A landscape with many valleys, sampled at points; each row gives a point and its height.
From any point a ball rolls to the lowest of the 5 points nearest to it. It stops when none of these is lower. Distance is the straight distance between rows; heights are no part of it.
<2113> h=2.32: [146 127 138 142 137 151 117 167  54 128  85 103 165 108  59 110 160 116
 109 149 151]
<2358> h=2.76: [142 150 159 215 106 170  68 107 101 138 130 154 100 110 110 172 104 139
 120 102 192]
<551> h=1.17: [145 175 170 175 149 119 104 141 189 124 117 104 113 149 169 169 110 119
 161 110 173]
<928> h=9.08: [135 120 103 114 155 124 126 104 124 165 146 199 116 120 152 183 137 137
 142 207 135]
<479> h=1.97: [ 93 108 151 168 150 144 123 161 113 100 103  96 128 162  93 121 127 130
 128 111 114]
<1074> h=2.77: [ 74 112 131 122 160 144  85  94 124 131 131 156  80 172 168 142 120 120
 127 121  90]
<980> h=4.17: [ 87 123 153 139 165 115 111 141 119 154  88 142 115 173 134 161 167 129
 130 155  73]
<1786> h=1.14: [147  87 108 113 176 108 164 160 165 102 160 116 149 129 114 160  96 146
 134 153 144]
<753> h=2.19: [143 164  92  64  92 132 147  94 149 128 136 160 114 128 146 113 147 119
  89 101 158]
<637> h=2.12: [161 109 154 133 124 130 161 153 108 129  89 187 146 125  96 212  98 150
 168 161  82]
<1866> h=0.58: [130 162 145 159 158 123 126 154 190 118 121  84 162 137 124 133 105 114
 137 111 156]
<2060> h=0.66: [117 174  90  70 105 124 163 101 113 149 103 193 102 124 150  92 174 110
  91 143  84]
<280> h=2.53: [ 72 125 148 153 101 106 133 120 175 128 157 110 155 133 193  85  96 151
 135 108  92]
<1478> h=2.64: [123 126 156 130 152 128  78 133 124 132 112 121  91 168  92 198 121 118
 116 115 166]
<387> h=3.29: [130 128 111  90 102 125 164 152  81 126 113 113 133 110  72  69 150 114
  96 110 103]
<2149> h=3.74: [ 71 132 156 169 200 125  94 132 141 124  94 120  82 165 179 135 111 120
 135 127  94]
<1298> h=3.95: [101 137 144 139  95 152  92 108 114 145 111 161  92 155 132 176 141 141
 118 117 147]
<801> h=1.53: [130 115  76  48 112  95 152 130 130 152 157 143 130 130 121  99 155 120
  87 121 146]
<956> h=1.87: [172 158 124  68 165  84 152 103 209 146 175 103 134 123 171 153  75  98
 132 116 158]
<1099> h=0.98: [158  96 101 165 172 136 165 176 141 108 135 106 166 114 105 143 120 149
 147 167 148]
<2290> h=0.37: [139 139 126 118  88 161 106 122  96 120 112 134 114 133  91 112 150 115
 111 111 179]
<235> h=6.51: [101 110 120 114 204 120 130 133 150 151 136 180  90 100 138 179 121 130
 142 214 124]
<562> h=2.26: [150 162 154 167 129 187  89  99  89 104 116 108 131 105 110 156 106 102
 140 108 186]
<873> h=3.49: [152 116 132 126 155 113 167 141 118 133 111 199 132  95 153 180 115 148
 191 192  86]
<1636> h=1.95: [126 159  99  49 118  93 152 109 194 149 192 136 182 111 187 117  91 128
 124 112 155]
<176> h=1.42: [ 94  94 108  92 124 156 116  90 121 125 138 139  86 154 147 107 141 137
  92  83  99]
<25> h=4.97: [116 167 126  89 183 135  73 106 164 150 143 160  78 132 150 170 127 102
 137 158 140]
<2228> h=1.44: [132 119 115 114 114 180 143  86 110  94 146 108 103 103 117  65  99 110
  95  71 149]
<1295> h=3.27: [ 99 143 149 141 130 152  98 102 154 124 124 138 120 167 167 152 110 125
 128  99 128]
<209> h=1.18: [144 119 133 176 185 132 129 187 139 120 112  74 159 120  88 121 123 116
 119 165 156]
<134> h=1.49: [183 104  82 140 117 155 167 146  54 106 125 152 135  84  81 125 146 148
 111 187 175]
<253> h=1.88: [129 142 156 175 123 175 108 129  66 129 106 137 134 119  97 119 126 123
 110 122 173]
<407> h=1.48: [ 94  95 133 126 176 113 140 136 166 114 119  56  77 145 147  96  79 132
 108  81  92]
<1194> h=2.48: [107 129 159 193 114 116 125 154  98 124  90 132 157 157  91 157 164 141
 147 134  96]
<2115> h=2.58: [127 121  77  29 164  79 164 118 165 162 176 165 150 127 164 109 108 109
 116 146 132]
<684> h=3.02: [178 118 109 139  75  96 144 166  69 115  94 143 109 111  83 151 181 151
 167 162 114]
<152> h=0.75: [134 123 135 138 179  98 113 144 153 151 115 134 125 139 145 177 135 133
 136 184 123]
<887> h=1.77: [112 114 139  97 131 130 138  61 176 130 160 105 114 129 170 125  89 113
 139  73 103]
<714> h=1.21: [137 151 149 148 140 156 102 141 165  92 124  95 139 128 107 151 126 114
 130 114 169]
<2297> h=1.91: [ 94 130 141 127 114 132  94  78 170 126 158 124 123 126 211  87 105 122
 138 104 103]
<1203> h=3.40: [128 160 157 117 140 141  70  78 130 151 127 160  74 126 143 195 110 111
 140 124 161]
<435> h=3.60: [104 147 171 203 139 117 104 155 109 146  90 135 127 149 107 188 131 148
 119 129 130]
<2207> h=1.68: [ 92 117 149 108 163 126 160 170 157 126 107  63 147 149  90  85 101 117
  95 104 112]
<543> h=1.69: [138 147 137 128 105 176 127  88 147 108 149 120 133 107 134 106 106 105
 136  77 152]
<1355> h=4.02: [ 96 138 154 175 151  84  94 148 131 163  80 135 121 160 120 178 144 130
 128 168 125]
<1113> h=2.02: [144 113  87  69 153 128 129 137 123 133 144 108 126 129  92 127 129 110
 110 108 171]
<120> h=7.14: [128 145 148 142 154  85 119 139 136 150 116 163 147 131 148 165 155 122
 164 187 107]
<791> h=7.29: [147 116 106  96 104  92 122 128  85 130 121 189 103 131 121 163 176 148
 137 182  95]
<1170> h=5.07: [118 173 114  79 130 161 111  82 139 143 117 197  91 126 185 118 143 113
 128 114 138]
<241> h=1.30: [ 97 127 160 157  95 136 111 127  66 140  92 157  98 159 110 163 158 156
 126 118 106]
<1832> h=1.60: [171  98  85  80 140 128 156 140 140 121 169 128 152 118 117 116 124 130
 129 126 176]
<682> h=3.43: [181 162  76  98 103 130 189 130 121 116 163 155 143  62 118  56 124 109
  88 144 195]
<1670> h=3.17: [116 169 151 142 134 136 112  94 196 111 132 129 124 143 202 141  97 122
 147 108 107]
<1017> h=2.11: [103 129 101  96  84 144 150  96 119 135 101 182  87 134 172  84 165 150
 101 116  73]
<673> h=3.58: [127 156 126  91 129 133 107 109 169 142 129 158 148 145 177 132 138 119
 137 142 140]
<1951> h=0.70: [108 159 129  89  65 110 208 117 117 135 172 142 152 109 134  61 113 149
  86  84 126]
<1905> h=1.90: [162 152 119 138 124 165  96 125 132 105 134 116 154  97 118 130 120 115
 142 107 210]
<15> h=2.78: [146 104 113 120 106  88 157 195  90 113 123  83 180  99  76  70 128 106
 149 131  89]
<444> h=2.90: [123 134  78  69 185 118 116 112 204 152 182 149 132 117 168 140 110 104
 144 174 122]
<2128> h=0.97: [129 124 112  85 158 121  82 127 134 135 151 156 108 142 123 184 140 125
 123 154 162]
<1947> h=4.45: [131 160 169 158 104 153  82 106 124 144 123 163 122 155 138 181 125 136
 128 118 153]
<2024> h=0.40: [176 130 100  97 111 130 133 125 170 141 160 156 142 123 154 148 137 145
 149 158 177]
<527> h=4.01: [137 142 145 129 118  96 125 158 160 129 101 114 177 150 150 113 150 116
 156 154  71]
<1472> h=1.36: [152 120 100 109 142 108 155 159 181 116 165 111 187 111 125 114 116 137
 142 138 153]
<2424> h=4.71: [ 65 146 147 153 185 139 113 114 157 138  99 147 102 168 173 112 138 114
 138 156  60]
<22> h=2.40: [159  98 118 146 115 100 155 189 106 100 108 104 168 116  89 123 137 135
 182 152  88]
<537> h=1.70: [138 133 146 163 130 147  75 136  57 123 113 119 133 122  58 156 120 119
 110 151 201]
<380> h=2.05: [148 103 146 136 146 167 115  82 144 115 163  93  96 116 134 135 110  98
 130  87 135]
<2314> h=2.60: [117 127 140 131  94 151 125 128 108 128 101 160 133 160 123 136 180 140
 109 113 100]
<1956> h=3.33: [160 152 142 166  66 131 155 148  84 104  87 135 157  99  98  89 167 130
 156 119 100]
<1988> h=2.27: [151 135 137 191 135 115 130 179 142 128 134 117 159 124 112 189 127 170
 152 180 167]
<535> h=1.96: [148 141 144 121 179 132 144 106 179 133 117  64  67 150 143 158  84  99
 119  71 118]
<1155> h=2.20: [127 117 122 118 167 162 111 149 110 114 119  83 135 130  76 116 127  97
  93 127 155]
<1637> h=1.58: [160  86  79 110 131 114 180 153 119 122 130 130 165 100  92  94 136 144
 123 147 142]
<916> h=1.94: [106 109 133  94 169 122 155 106 167 119 147  55  80 150 143 114  63 110
 110  59  93]
<76> h=0.93: [167 122  52  39 106 110 173 106 140 126 176 161 102 123 124 104 138 116
  77 118 193]
<102> h=2.13: [107 111 129 170  80 151 118 112 112 104 141 151 113 130 161  83 148 159
 132  99 127]
<1570> h=6.59: [121 156  95  60 159 128 109 111 146 175 134 194 118 119 149 107 174  98
 126 175 111]
<1666> h=1.57: [126 101 127 137 128 126  86  58 156 110 173 106  72 129 200 123 130 117
 153  89 117]
<1664> h=2.03: [ 62 151 166  74 100 108 189 110 150 141 184 110 167  98 205  94  87 145
 109  73 113]
<2074> h=1.07: [121 150 136 108 140 108 133 154 195 127 130 108 144 162 143 137  98 128
 127 135 140]
<2177> h=1.10: [148 132 107  91 100 140 145 144 141 126 149 105 187 104 104  69 135 122
 111 115 160]
<828> h=2.16: [ 94 109 158 198 128 124 104 135 151  96 161  71 123 127 158  76 109 134
 152 105 129]
<51> h=2.88: [154 134 130 164 137 114 122 146 158 139 148 150 147 129 145 193 104 162
 159 189 162]
<1209> h=3.24: [134 133 128 132  82 136 154 147  93 117 108 128 151 137  96  98 164 128
 137 119  86]
<1487> h=2.08: [133 143 143 121  84  93 176 165 128 135 121 100 188 109 104  94 147 129
 162 124  84]
<1613> h=1.20: [ 80  97 117  87 122 130 148 117 115 132 149 116 150 148 128  95 119 136
 102  85  96]
<369> h=1.66: [100 103 136 115 132 136 128  87 164 118 165  74 114 127 137 108  82 138
 115  72 112]
<569> h=2.17: [161 127 142 166 114 102 151 178 143 103 124 105 189 117 111 128 143 145
 194 165 109]
<1875> h=1.92: [128  95 129 180 110 173 122 127  63  88 105 113 143 117 129  44 120 133
 113 124 119]
<1790> h=4.48: [121 150 111  80 118 123 115 105 106 163  96 192  75 141 140 133 189 116
 126 169  99]
<1287> h=3.30: [121 159 117  88  81 121 148 109 158 158 130 157 167 130 161  83 151 132
 126 126  99]
<2125> h=2.31: [145 102 139 171 115  96 152 169 103 106  91 172 146 112 132 196  97 170
 195 170  77]
<408> h=2.22: [172 127 110 124 143 160 115 147  98 115 130 124 166 102 108 108 123 117
 116 156 182]
<799> h=2.75: [144 106 117 130 115 123 120 154  46 147 118 139 115 120  53 149 161 145
 117 164 152]
<402> h=2.89: [116 172 108  66 132 106 136 105 189 169 147 144 177 116 177  90 121 108
 127 143 104]
<763> h=2.71: [ 92 120 153 193 111 140 133 144 144 102 116 113 152 143 134  84 131 152
 140 101  95]
<1243> h=3.99: [172 136 114 167  62  97 140 138 116 124 125 170 152 104 135 156 166 157
 175 181 121]
<1116> h=2.38: [153  85  87 143 149 106 148 170  69 125 113 111 151 100  67 131 150 132
 131 159 137]
<228> h=4.38: [158  96 117 163 106 104 115 142  74 173 133 190  83 104  60 196 129 164
 101 176 155]
<365> h=4.44: [122 129 131 147 117 155  78  65 129 130 140 179  70 119 192 145 126 130
 134 110 137]
<2362> h=4.04: [176 134 107 161  63  91 138 152  71 135 102 187  86 103  94 174 158 177
 148 174 129]
<1794> h=1.61: [161 140 114  80 132 147 120  98 134 127 152 103 114 125 105 154 134  97
 141  79 177]
<87> h=1.98: [101 119 146 110 170 122 120  85 170 123 153  87  57 152 191 132  78  99
 138  97  77]
<860> h=6.45: [111 136 132 121 191 103 113 149 139 167 104 152 127 122 132 153 171 113
 155 204  89]
<722> h=2.15: [151 129  92  42 146 115 116 112 166 157 172 131 118 144 144 131 120 100
 121 121 145]
<1341> h=0.68: [ 99 103 151 204 141 157  90 132  87  75  99  89 164 131 130  78 100 113
 120 126 124]
<949> h=1.15: [164 101 127 154 215 134 125 179 128 103 121  70 107 111  89 140  78 119
 119 163 186]
<1156> h=1.32: [111 101 145 189 118 195  94 115 106  90 128 117 125 113 137  95 105 132
 145  98 154]
<1345> h=6.17: [ 97 153 135 105 150 140  70 103 133 147 119 164 106 144 146 157 149 111
 121 135 135]
<1871> h=2.65: [172 141 148 145 175 157  86 120 107  92 118  69 116 107  89 160  99  68
 128 129 188]
<1831> h=3.09: [155 101  92  92 128 123 119 139 111 149 141 144 113 141  88 144 168 142
 103 140 157]
<335> h=4.68: [111 131 173 223 134 139  85 105 126 112 129 145 116 137 153 171 115 144
 156 100 168]
<1277> h=1.80: [137 132 148 127 152 146 150  86 198 109 160  64  86 143 181 145  86 119
 136  66  93]
<750> h=1.02: [180 103 108 132 148 187 205 159  98 100 111 163 185 102  76 161 101 140
 162 142 132]
<1475> h=3.35: [120 168 158 142 175 112  74 118 148 150 128 131  94 156 142 193 109  95
 140 155 152]
<1124> h=1.63: [115 126 131  82 150 109 148 134 168 128 151  83 142 152 113 114 102 105
 102  75 130]
<505> h=1.05: [149 138 120 116 156 136 119 143 177 118 149  87 124 135 114 160 122 106
 131 118 180]
<2118> h=6.42: [128 103 120 123 159  85 116 138 116 159 115 177 100 118 124 178 139 140
 155 211  84]
<2281> h=7.07: [161 181  97  96 106 131 124  98 146 160 130 201 106 109 175 128 172 139
 134 174 145]
<765> h=2.43: [168  97  78  97 155 155 130 143  66 107 134 142 118 103  76 139 118 128
 104 146 207]
<1012> h=1.56: [ 97 100 124 142  99 174 131 131  96 110 127 125 128 135 108  78 143 141
 100  88 108]
<2158> h=4.24: [140 147 146 163  72  97 115 162  98 123  82 152 161 139 140 153 167 133
 192 154  85]
<1401> h=4.23: [ 84 129 145 188 139 101  89 121 178 115 140 118 110 146 211 106 113 142
 151 124  89]
<677> h=1.89: [143 140 167 177 125 129  47 132  92 149 121 166 100 119  44 187 103 119
 102 131 200]
<857> h=1.62: [124 113 100  90 114 176 120 123  90 116 126 132  93 129  86 108 140 110
  98  84 160]
<769> h=1.52: [109 122 104  81 104 163 140  70 133 121 156 118 104 125 146  90 107 106
  96  38 147]
<1600> h=3.34: [144 103 141 177 174  79 121 167 144 140 123 112 103 146 106 210  87 151
 124 179 173]
<12> h=1.01: [155  73 104 149 199 141 153 172 111 106 141 109 139 120  72 156 101 147
 118 162 165]
<1108> h=4.51: [112 143  99  95 186 128 111 129 184 162 147 175 122 102 145 126 143 122
 158 197 130]
<1026> h=3.86: [120 147 113  67 112  81 167 138 151 157 137 135 182 131 155 111 154 118
 120 135  87]
<1510> h=2.69: [167  94 119 132 105 132 156 142  57 118  98 206 103 117  85 209 103 175
 150 152  93]
<17> h=1.84: [ 82 151 145  66 148 114 150 102 176 130 158  92 146 131 189 116  68 115
 108  80 102]
<1536> h=1.46: [ 70 133 148 103 124 114 166 146 151 134 156  86 161 125 125  90  85 134
 118  83 109]
<1081> h=5.76: [115 180 129 115 105 155 115  88 152 151 121 183 135 128 188  99 155 126
 139 138 113]
<1195> h=2.98: [119 147 118 115  78 153 138  88 146 120 135 173 119 142 184  99 143 151
 109 112 106]
<2028> h=2.35: [ 90 114 140 124 122 116 143 143 145 134 114 108 145 171 135 106 134 122
 109 122  69]
<165> h=0.67: [164  95 104 158 149 163 146 142  96 119 132 132 168  85  83 160 117 152
 156 180 169]
<1502> h=4.85: [161 132 119  93  97 117 135 136 129 151 129 154 152 139 133 123 168 140
 127 151 107]
<115> h=3.22: [169 129  98 145  84 129 145 138  91 128 119 173 126 111  90 157 163 158
 141 178 154]
<1111> h=2.00: [150  75  91 114 147 100 167 174 102 122 123 104 156 111  63 113 142 124
 147 153 105]
<1633> h=1.83: [145 157 156 115 142 142 148 112 182 108 147  65 154 111 121 109  91  95
 129  71 154]
<575> h=2.95: [124 138 125 128  58 123 174 110 118 133 133 163 136 130 159  79 164 157
 125 103  62]
<977> h=6.23: [175 146  94 107  98 109 155 121 113 135 126 175 120 127 145 134 173 162
 121 174 137]
<2347> h=1.76: [154 129 126 139 104 122 143 156 145 134 134 116 193 127 116 110 148 137
 137 143 133]
<826> h=1.47: [111  85 111 101 125 127 115  91 136 115 180  83  88 113 130  97 102 117
 110  72 114]
<1177> h=1.54: [ 80 115 124 133 134 110  39  85 136 135 154 103  64 133 184  93 148 110
 160 130 104]
<55> h=2.63: [164 133 112 151 106 129 120 133 128 150 148 179 148 125 122 177 127 177
 162 174 167]
<680> h=5.36: [105 148 164 160 148 125 118 153 160 134  81 125 146 173 158 132 134 129
 142 141  96]
<718> h=3.28: [145  61 101 103 129  95 170 180  92 101 107 135 129 136 109 172 123 140
 182 167  71]
<1465> h=0.77: [133 138 139 187 110 136 103 147  97 144 112 125 146 133  68 161 158 138
 139 146 165]
<691> h=2.18: [146 166 137 159 101 166 109 118 110 112 118 147 137 115 124 117 138 129
 127 110 177]
<2176> h=1.79: [131 152 140 130 189 114 106 138 180 147 104 103 100 163 165 187 105 112
 128 148 156]
<1578> h=7.18: [104 154 161 172  99 134 108 123 117 139 101 165 143 151 134 150 151 149
 144 133 127]
<1282> h=2.24: [150 170 105  79  74 112 163 114 162 151 142 150 159 121 159  82 147 128
 100 114 149]
<1898> h=1.65: [137 144 153 196 153 125 117 186 138 126 103  86 157 132  81 154 122 120
 132 158 189]
<1609> h=1.85: [132 150  98  48 111  99 165 106 156 149 175 129 147 119 142 102 121 113
 102  89 174]
<31> h=2.28: [168 116 144 127 119 183 147  26 161 120 175  90  99  92 132 128 114  98
 134  64 145]
<373> h=1.37: [131  94 130 138 114 150 112  96 114  96 186  74 124  83 140  59  88 110
 116  89 139]
<148> h=2.41: [ 95 132 118  94  81 129 154  91 142 153 136 170 130 129 185  82 144 140
 100 100  76]
<1703> h=8.76: [136 121 122  93 135  87 118 148 108 141  98 161 111 112 138 127 166 112
 179 180  54]
<227> h=1.71: [116 124 141 148 147 136 120 144 129 123 104 100 153 148  95 126 146 128
 115 119 139]
<2389> h=1.75: [120 132 132  75 138 143 145  94 159 134 163  89 145 108 136 117  93  98
 113  71 133]
<983> h=1.09: [ 93 117 123  97  97 148 156 112 107 143 138 121 123 143 115  73 140 146
  79  78 100]
<1574> h=8.28: [150 150  72  72 125 113 135  88 117 150 135 218  70 117 147 146 168 130
  99 199 128]
<1215> h=5.19: [159 165 120 152  52 136 136 133  94 125  86 189 118 145 122 143 196 133
 131 135 111]
<981> h=0.57: [ 75  84 125 147 107 132  99  98  76 138 117 156  81 163 146 134 162 159
 111 136  82]
<2318> h=2.50: [168 133 151  94 165 149 106  61 168 123 140  93  75 157 126 193 116  89
 119  87 134]
<1237> h=2.23: [ 84 121 136 140 160  98 112 103 187 118 161  66  88 137 225  94  82 120
 131 109  87]
<865> h=6.16: [ 87 125 159 243 118 144  88 129  83 120 106 149 126 121 100 135 121 151
 124 109 145]
<28> h=5.69: [ 68 164 129  95 187 130 124 122 178 160 113 144 115 146 145 102 147  90
 130 144  75]
<863> h=2.84: [158 154 131 132  77 133 166 131  76 120 101 134 163  94  98  60 147 116
 105 129 126]
<506> h=1.99: [156  79 103 109 149 104 153 156 130 117 133 134 139 141 118 167 132 155
 146 180 105]
<2221> h=1.64: [ 67 109 150 114 128  91 163 123 170 128 189  59 116  97 181  94  63 143
 118  92  95]
<2215> h=1.82: [135 153 123  57 173  96 148 104 204 140 147  80 120 135 161 143  79  89
 120  86 144]
<164> h=1.35: [166 156 150 171 186 146 121 174 145 117  91  58 136 120 107 107  80  97
 132 122 172]
<1960> h=3.25: [121 106 140 144 136  75  76 141 116 175 114 162  94 145  80 210 103 152
  99 180 143]
<1438> h=2.39: [ 92 122 158 142 168 125 118 165 127 130  73  88  97 188 117 156 122 138
 109 114 113]
<812> h=0.87: [111 150 100 102  90 145 178 112 115 124 145 129 141 112 126  67 144 125
  99  87 134]
<1236> h=2.37: [ 88 116  92  76 127 121 137  76 125 139 139 172  68 124 189  58 160 143
  83 115  72]
<1884> h=0.96: [128 120 148 143 125  68 116 182  89 134  75 122 137 155  98 167 155 137
 173 148  84]
<1527> h=2.21: [130 129 128  77 154 151 105 113 161 117 144 102 105 161 116 152 133 105
 112  77 126]
<1515> h=1.40: [ 98  90 105 110 112 121  77  73 120 134 162 134  58 140 190  87 135 134
 123 108 116]
<1224> h=2.52: [146 122 138 144 145 172 106 123  87 100 106 105 174 113 106  96  99 104
 101 113 155]
<2409> h=2.47: [ 80 162 155  98 113 118 149 109 186 139 138 112 170 137 196  95  98 128
 116 112  82]
<1142> h=2.04: [120 120 135 130 124 143 161 132 112 123 107  96 203 109 104  49 115 108
 101 122 115]
<1058> h=2.94: [137 136 158 212 150  70 118 172 127 167 100 133 127 152 103 202 120 176
 130 175 138]
<2157> h=0.83: [112 117 147 160 124 163 118 137  78 115  99 124 138 134  62 128 150 129
 123 121 146]
<1519> h=0.85: [ 83 141 134  79  98 102 207 117 103 156 157 127 160 121 128  80 118 129
  88  76 104]
<1080> h=1.93: [117 140 147 144 139 130 166 172 156 118 113  80 188 126  98  89 126 124
 121 130 131]
<350> h=1.72: [139  79 142 153 148  81 130 169 104 135 105 155 106 129  90 207 111 156
 135 191  90]
<1377> h=6.58: [105 153 144 132 141 106 115 142 138 155  86 153 150 153 150 133 172 123
 163 155  60]
<1127> h=3.05: [168 165  95  97  92 148 143 114 149 105 154 159 120 104 136 102 153 134
 108 119 207]
<305> h=1.25: [ 95 116 133 131  84 119 115  98 154 106 193  88 119 104 184  68 110 144
 139  93 126]
<2406> h=1.33: [115 130 124 118  69 123 148  80 123 116 207  75 115  74 169  62  99 123
 115  80 141]
<1800> h=1.34: [109 117 159 164 162 182  87 126  52 113  88 102 115 128  87 123 125 111
 103 115 152]
<1400> h=1.03: [ 91 132 153 141 153 143 145 140 173 112 119  76 115 145 144 132  95 117
 119  83 120]
<1862> h=3.23: [182 116 106 169  70 139 182 156  74 102 121 187 131  84 102 182 128 178
 180 159 133]
<524> h=2.33: [122 122 152 137 121  94 107 155  81 143  85 144 119 147  97 182 160 128
 156 148  93]
<807> h=1.43: [145  87 105 100 141  83 181 176 143 124 140 111 173 124 112 123 129 134
 136 163 109]
<1923> h=2.66: [196 144 131 137 111 142 129 134  72 112  70 133 188  96 130  80 129 108
  90 177 166]
<2230> h=1.19: [181  98  89 122 109 133 168 143 117 119 153 151 162  98 100 132 146 158
 146 154 143]
<1008> h=1.59: [110  85 118 134 109 146  90 101 131 107 157 105  71 142 155 109 131 140
 136  77 113]
<2330> h=2.30: [138 113 131 158 151 122 122 181  87 123  97  93 154 142  61 135 152 133
 137 146 118]
<882> h=5.48: [147 123 106 111 151 114 146 125 175 141 141 172 152 107 172 160 124 136
 154 190 102]
<568> h=2.07: [179 173 145 142 160 144 145  97 221 119 128  68  95 127 173 161  92  93
 150  90 150]
<374> h=2.25: [ 82 116 174 198 174 138 124 183 122 118  80  88 118 158  91 129 109 147
 125 110 120]
<50> h=1.86: [130 109 129 140  72  91  67  94 128 124 186  64  77 116 150  85 159 104
 144  89 134]
<648> h=1.73: [ 87  99 143 133 142 152 103 115 148 113 132 104 104 165 154 127 119 128
 129  96 110]
<1331> h=1.45: [102 146 160 127 132 119 153 106 194 122 158  90 113 139 177 116  64 127
 138  70 109]
<1631> h=1.28: [138 123 163 168 188 122  79 164 109 123 115 101  91 127  46 191  97 120
 116 142 181]
<915> h=1.23: [ 70  79 136 167 135 144  88 131 100 106 128  98 101 167 136 120 141 153
 125 111 105]
<2337> h=3.42: [136 153 106 124  58  91 132 154  72 119  83 164  96 128 120 121 181 123
 165 138  70]
<489> h=2.44: [109  84 134 155 145 169 120 134  42 104  92 104 167 136  90  69 109 110
  89 129 106]
<853> h=2.34: [132 113 135 108 120 171 111  89 112 109 136 118  72 141 107 158 123 127
 122  85 159]
<701> h=1.24: [151  71 126 166 155 107 166 183  97 114 116 127 137 137  84 185 129 158
 152 185 115]
<2261> h=2.01: [183  93  98 135 143 136 161 154  89 110 128 112 196  83  90  84 132 115
 129 172 137]
<322> h=2.97: [ 85 167 141  93 109 123 172  88 158 164 125 168 155 102 184  57 124 116
 123 131  64]
<1747> h=2.06: [125 120 136 131 132 168 111 131 135 116 131 107 137 145 109 135 123 128
 125  79 157]
<2096> h=1.78: [ 88  98 129 166 118 152 127 127 138 104 137  74 143 115 130  66  94 131
 112  97 107]
<1344> h=1.81: [153 173 165 159 123 153  89  87 163 121 131 142 113 148 157 195 111 111
 158  91 171]
<671> h=3.31: [175 159 121 137  82 115 161 168  58  98  88 133 133  99  89  68 165 113
 130 133 109]
<1674> h=0.42: [149 118 111 143 116 130  98 129 100 150 142 167 113 121  86 189 144 157
 118 167 184]
<586> h=3.26: [153 154 110 115  87 131 143 135 146 142 129 155 166 128 142 124 154 150
 134 143 159]
<861> h=3.69: [164 121  64 105 118 125 145 137  69 104 112 130 132 106  76  67 161 102
  69 160 154]
<1133> h=1.06: [103 112 112 121  72 128 141 103 117 126 157 125  98 115 160  53 122 164
  95  93 128]
<316> h=5.55: [137 147 127  65 138 170  78  53 140 145 128 169  49 138 165 160 136 101
 119  91 124]
<906> h=2.10: [104 111 129 134 169 138 149 181  99 120  97  63 177 136  65  93 138  95
  92 132  98]
<250> h=3.32: [110 148 161 172 125 147  74 119 111 137 115 148  96 144  88 205 108 136
 120 107 166]
<2279> h=1.22: [ 88  94 100  83  85 110 111  97 105 125 185  92  75 101 145  70 135 126
  89  87 121]
<564> h=3.55: [122 150 173 218 116  89 130 172 114 122  83 136 169 159 116 173 151 147
 162 133 104]
<1761> h=6.03: [104 155 141 135  90 113 131 114 152 149 110 151 177 135 167 103 155 130
 135 129  67]
<1459> h=1.67: [ 99 157 170 117 108  93 181 147 156 140 138  94 203 123 139  86 113 123
 115 104  96]
<1139> h=1.74: [126 127 150 162 117 150 130 159 100 121  98 101 188 124  95 100 153 119
 131 140 142]
<106> h=2.09: [134 145 149 166  77 110 116 152  50 138  80 150 119 131  88 151 178 141
 145 125  98]

For each start below, name the point where the ball stops.
<316> -> <1866>
<1108> -> <76>
<402> -> <76>
<671> -> <1951>
<769> -> <1951>
<1862> -> <165>
<22> -> <165>
<1459> -> <1951>
<763> -> <1951>
